Each row is a point on a tangle of strands that fork and nearly touch. The rows are in no order.
Two points are linked if the straight distance between their rows is under 74.4. Some points are linked to none.
z_124: -13, 6, 15, 31, 14, 0, 1, 6, -42, 14, 33, -33, 13, 13, -11, 10, -17, -23, 49, -20, -31, -2
z_466: 17, 46, -10, 7, 23, 10, 16, 40, -11, 17, -38, 3, -14, 12, 9, -27, 21, 29, -42, -8, -14, -27
z_822: -5, -3, -15, -3, -5, -18, -11, -7, -29, 9, -8, -50, 6, -12, -10, 12, -36, -10, 27, -31, -32, 22
z_678: -9, -24, 13, 11, -17, 18, 42, -31, 0, -11, -8, 28, -1, 32, 4, -37, 22, -14, 16, 1, -7, -28
z_964: -6, -1, -11, 51, -5, 10, -12, -6, -7, -7, -23, -7, -15, -33, 19, 3, 13, -9, 8, 34, -19, -73
z_112: -33, 7, -25, 40, 10, 0, -22, 4, -8, -8, -19, 3, -5, -35, 15, 15, 11, 13, -16, 43, -11, -58
z_318: -2, -2, -19, 2, 5, -11, -12, 11, 17, -23, -26, 31, 3, -36, -16, 12, 8, 11, -46, 41, 43, 5
z_441: -1, 11, 40, 53, 3, 11, -6, -3, -16, 30, 31, 7, -8, 12, -4, -1, 12, -24, 62, 16, 12, -43
z_238: 41, -3, 7, -17, -20, 10, 7, -1, 45, -15, -8, 19, -18, 21, 0, -31, 4, -11, -18, -2, 34, 18
z_858: 14, 1, 3, 43, 4, -5, 13, -1, -11, 18, -22, 8, -22, -6, -1, -37, -5, -23, 39, 7, -10, -49
z_526: -16, 5, 8, -17, 8, -11, 30, 2, -19, 21, 8, -8, 30, 37, 9, -11, -22, -11, 40, -31, -39, 14
z_701: 18, 18, 24, 40, 12, 7, 13, 9, -2, 31, -6, 11, -5, 15, 10, -25, 13, -26, 55, 5, -6, -53
z_60: -1, -13, -18, -31, -3, -4, 14, -6, -14, -3, 1, 13, 6, 0, -10, -18, 15, 27, -50, -33, -24, 49
z_355: -1, -9, -37, -32, -12, -21, -17, -25, 29, -2, -28, 11, -5, -43, -3, 19, -13, 10, -26, 6, 18, 32
z_121: -2, 16, -20, -14, 13, -19, -2, 21, 8, -3, -24, 31, -2, -20, -21, -8, -1, 27, -45, 11, 36, 22
z_905: 34, 31, 4, -4, 24, 4, 10, 38, 18, 38, -28, 6, -9, 9, 0, -21, -5, -5, 16, -17, -4, -21
z_397: -26, -4, -13, -27, 12, -6, 3, 16, -31, -4, 3, 10, 13, -1, -13, -6, 10, 42, -52, -29, -19, 35
z_547: -15, -9, 34, -5, -19, 22, 27, -8, -7, 3, 39, 9, 21, 53, 9, 0, 21, -4, 14, -5, -4, -8
z_587: 25, -11, -4, 1, -15, 19, -13, 3, 7, -16, -13, -38, -11, -5, -2, 17, -8, -12, -3, -13, -11, 0
z_196: -41, 8, -1, 18, 24, -22, -42, 14, -34, 23, 13, -10, -5, -28, -15, 19, -31, 16, 15, 7, 3, -10
z_940: 6, 16, -36, -5, 13, -15, 9, 11, 4, 10, -48, 30, -17, -26, -20, -27, -14, 31, -26, 3, 14, 3
z_174: 4, -25, -7, -17, -28, 5, -16, -26, 45, -34, 13, -12, 1, -8, 21, 31, 11, -6, -20, 16, 22, 26
z_171: 11, -7, -12, -16, -15, -3, -10, -4, -8, -3, -18, -47, -4, -10, -5, 22, -21, -7, -2, -30, -19, 18
z_230: 15, 7, -16, 20, 1, -19, -1, 8, -23, 21, -26, -26, -2, -20, -21, -12, -35, -20, 36, -29, -31, 1
z_371: 32, 24, 26, -7, 4, -12, -20, 12, 9, 25, 30, -36, -11, 24, -3, 7, -22, -19, 33, -19, 17, 35
z_473: 44, 2, 26, -27, -18, 11, 11, 7, 39, 0, 5, -5, -9, 43, 9, -20, 4, -19, -1, -15, 18, 26
z_651: -47, -36, -29, 9, -13, -14, -7, -45, 27, -6, 2, 11, 1, -33, 28, 33, -13, -9, 9, 13, -17, -3
z_189: 12, 20, -8, 18, 16, -8, 23, 27, -23, 27, -31, -18, 2, 8, -10, -26, -15, -15, 37, -32, -45, -11
z_512: -10, 12, 0, -4, 22, -12, 34, 11, -9, 30, -18, 1, 16, 18, 4, -27, -22, -9, 37, -30, -36, -3
z_857: 8, -23, -17, -41, -7, -27, 8, -37, -5, -15, 9, 9, 0, -7, -1, -14, 10, 12, -33, -21, -16, 56
z_357: -28, -19, 23, 4, -17, 18, 25, -29, -1, -3, 21, 39, 15, 42, 7, -20, 29, -3, 17, 5, 10, -23
z_336: -39, -15, -27, 17, 9, 1, 6, -14, -16, -21, -18, 25, 5, -34, 10, 3, 14, 27, -32, 32, -17, -34
z_361: 10, 29, 21, -29, 18, 27, 13, 50, -1, 17, -9, 6, 25, 30, 14, -10, 29, 26, -18, -12, -25, -14
z_163: 7, -22, 1, 36, -17, 14, 22, -23, -12, -11, -15, 2, -13, 6, -3, -27, 4, -25, 25, 13, -9, -49
z_655: -20, -8, -20, -7, 21, -17, 37, -17, 0, 0, -13, 69, 5, -16, -8, -36, 15, 14, -24, 14, -6, 1
z_285: 8, 24, 3, -13, 17, 13, 12, 45, -2, 5, -14, 11, 0, 23, 5, -20, 22, 29, -36, -16, -7, -2
z_479: -13, -15, -23, 5, 9, -15, 31, -34, -1, -5, -23, 48, -7, -21, -12, -37, -12, 6, 0, 8, -8, -6
z_694: 21, 7, -2, -19, 3, -7, 8, 9, 37, -14, -12, 35, -5, 5, -10, -25, 10, 3, -33, 10, 46, 22
z_48: 25, 17, 2, 4, 1, 29, -25, 45, -10, -15, -8, -26, -19, 2, -8, 19, 22, 21, -42, 1, 19, -5
z_836: 0, -6, -8, 17, -10, 30, -8, 13, 3, -38, -16, 0, -3, -11, 9, 12, 27, 7, -37, 32, 5, -38
z_899: -11, -24, -3, -24, -21, -7, -14, -38, 9, -23, 27, -19, 6, -1, 15, 26, -4, 0, -6, 9, 9, 32
z_181: 9, -25, 5, 15, -29, 2, -5, -35, -8, -15, 17, -42, 1, 6, 9, 15, -16, -41, 45, 0, -14, -5
z_176: 29, 7, 24, 24, 3, -8, -24, 5, 22, 20, 13, 2, -28, -3, -12, -16, -15, -28, 41, 6, 35, -14
z_848: 23, 21, 42, -32, 5, 38, 18, 36, -9, 19, 15, -9, 39, 40, 16, 8, 19, 1, 14, -17, -29, -16
z_536: -19, -20, 0, -7, -3, -22, -13, -39, 16, -24, 29, 29, 10, -10, 0, 7, -1, -3, -7, 39, 53, 25
z_209: 8, -13, -12, 2, -12, 6, -8, 13, 17, -39, -15, 22, 10, -15, -2, 12, 32, 11, -59, 41, 31, -3
z_819: -54, -31, -29, 3, 1, -6, 7, -32, -7, -17, -8, 16, 14, -36, 14, 19, 3, 17, -10, 15, -29, -17
z_349: -25, 1, 6, -9, 11, 6, 3, 16, -35, -6, 9, -12, 9, 10, -8, 1, -1, 26, -17, -24, -24, 13
z_360: 36, 18, 24, 8, -2, -23, -29, -2, 21, 27, 18, -23, -24, 3, -8, -7, -32, -36, 49, -8, 26, 18
z_227: 37, 28, 12, 18, 17, 26, -13, 41, -6, 2, -6, -18, -24, 9, -11, -3, 14, 2, -9, -4, 12, -13
z_967: -39, -26, -13, 12, -12, -21, -34, -30, 22, 2, 14, -7, 1, -31, 16, 37, -30, -4, 25, 18, 2, 0
z_205: -29, -18, -16, -16, 19, -29, 17, -20, -6, -14, 14, 62, 18, -20, -15, -13, 23, 10, -43, 20, 9, 29
z_79: 9, 25, 39, 9, 17, 37, 20, 34, -21, 23, 25, -19, 21, 41, 10, 13, 19, -8, 26, -12, -29, -12
z_553: -33, 3, 20, 31, 6, 8, -5, 5, -8, -6, 30, 28, 2, 19, -2, 4, 18, 5, 4, 49, 50, -41
z_664: -18, 6, 40, -17, -11, 16, 5, 1, 0, 2, 63, 4, 23, 52, 10, 9, 13, 9, 7, -2, 21, 13
z_721: -2, -13, -35, -39, -7, -31, 0, -41, 7, -10, -6, 14, 2, -35, -5, 4, -4, 12, -36, -8, 6, 50
z_829: 2, -9, 3, -32, -10, -35, -15, -29, 1, -9, 27, -29, -8, 7, 13, 8, -26, 2, 15, -1, 23, 47
z_373: 1, -15, -42, -14, -19, 5, 1, -13, 28, -12, -44, 1, -9, -39, 1, 17, 4, 10, -31, -8, -18, 13
z_868: 42, 17, 36, -36, -4, 20, 6, 22, 33, 16, 10, -9, 8, 42, 12, -1, 1, -19, 18, -22, 11, 13
z_888: -16, -26, -17, -20, 2, -37, 1, -48, 11, -21, 18, 49, 13, -24, -6, -1, 10, -9, -26, 36, 38, 31
z_818: 14, -31, -32, -17, -21, 2, 23, -42, 22, -24, -33, 15, -6, -33, -4, -10, -1, 0, -20, -3, -25, 10
z_335: -3, 23, 21, 38, 26, 13, 15, 23, -37, 25, 15, -17, 16, 21, 6, 3, 4, -16, 52, -16, -38, -25
z_669: 10, 3, 34, 40, -6, 11, -26, -3, 10, 6, 32, 4, -21, 10, -10, 4, 5, -25, 42, 28, 48, -29
z_256: 13, 43, -27, 1, 16, -5, 7, 34, -10, 25, -50, 7, -25, -15, -15, -24, -7, 34, -29, -5, 6, -12
z_437: 2, -13, -8, -12, -26, 21, -29, 11, 40, -32, 0, -18, 2, -8, 11, 50, 22, 4, -49, 9, 24, 22
z_191: 13, 9, 11, -19, -5, -22, -37, -7, 1, 4, 32, -45, -16, 8, -1, 22, -28, -1, 16, -7, 30, 43
z_65: 21, 27, 39, -36, 11, 6, -2, 21, 20, 31, 30, -14, 16, 39, 10, 11, -14, -10, 27, -16, 9, 19
z_215: 5, -6, 21, 36, -12, 14, 0, -14, -29, -2, 42, -41, 5, 16, -3, 18, -9, -36, 50, -4, -18, -8
z_448: -36, 10, 18, -24, 19, -4, 12, 18, -28, 17, 31, -12, 27, 34, 9, 6, -14, 16, 10, -32, -32, 24
z_532: -19, 2, 15, 20, 17, -8, -29, 8, -35, 14, 31, -32, -2, -11, -11, 26, -26, 3, 26, -4, -10, -3
z_754: 7, 4, -10, -16, -13, 24, -28, 33, 7, -23, -8, -26, -2, -11, -4, 38, 18, 19, -50, -1, 17, 14
z_410: 21, -17, -4, 11, -17, 35, 8, 4, 1, -35, -23, -20, -12, -2, 5, 4, 18, -4, -17, 3, -20, -29
z_752: 13, -14, -22, 7, -7, -5, 26, -20, 4, -14, -39, 12, -17, -19, -9, -34, -16, 3, -1, -4, -17, -14
z_832: -36, 0, -12, 1, 4, -19, -49, 2, 3, 14, 2, -15, -3, -44, -7, 38, -32, 15, 9, 5, 10, 0

Follow the links from the first point to the second, and from the first to the third. Name the last point that the two ways share.
z_410; z_335; z_163: z_121
z_65; z_189; z_361: z_121
z_547; z_227; z_209: z_371
z_176; z_410; z_227: z_371

A fork is a point with three links. Follow the links from the first point to the second and name the forks in between, in order.
z_701; z_256: z_371 > z_121
z_858; z_227: z_371
z_256; z_829: z_121 > z_371
z_832; z_466: z_124
z_371; z_512: z_121
z_230; z_532: z_121 > z_124
z_181; z_822: z_124 > z_121

A fork is a point with three links, a tip a point with one. Leave the first point through the second and follow the links. Name the first fork or tip that comes.
z_256; z_466: z_124
z_189; z_230: z_121
z_230; z_189: z_536
z_858; z_701: z_371
z_191; z_829: z_227
z_360; z_176: z_664
z_832; z_967: z_964
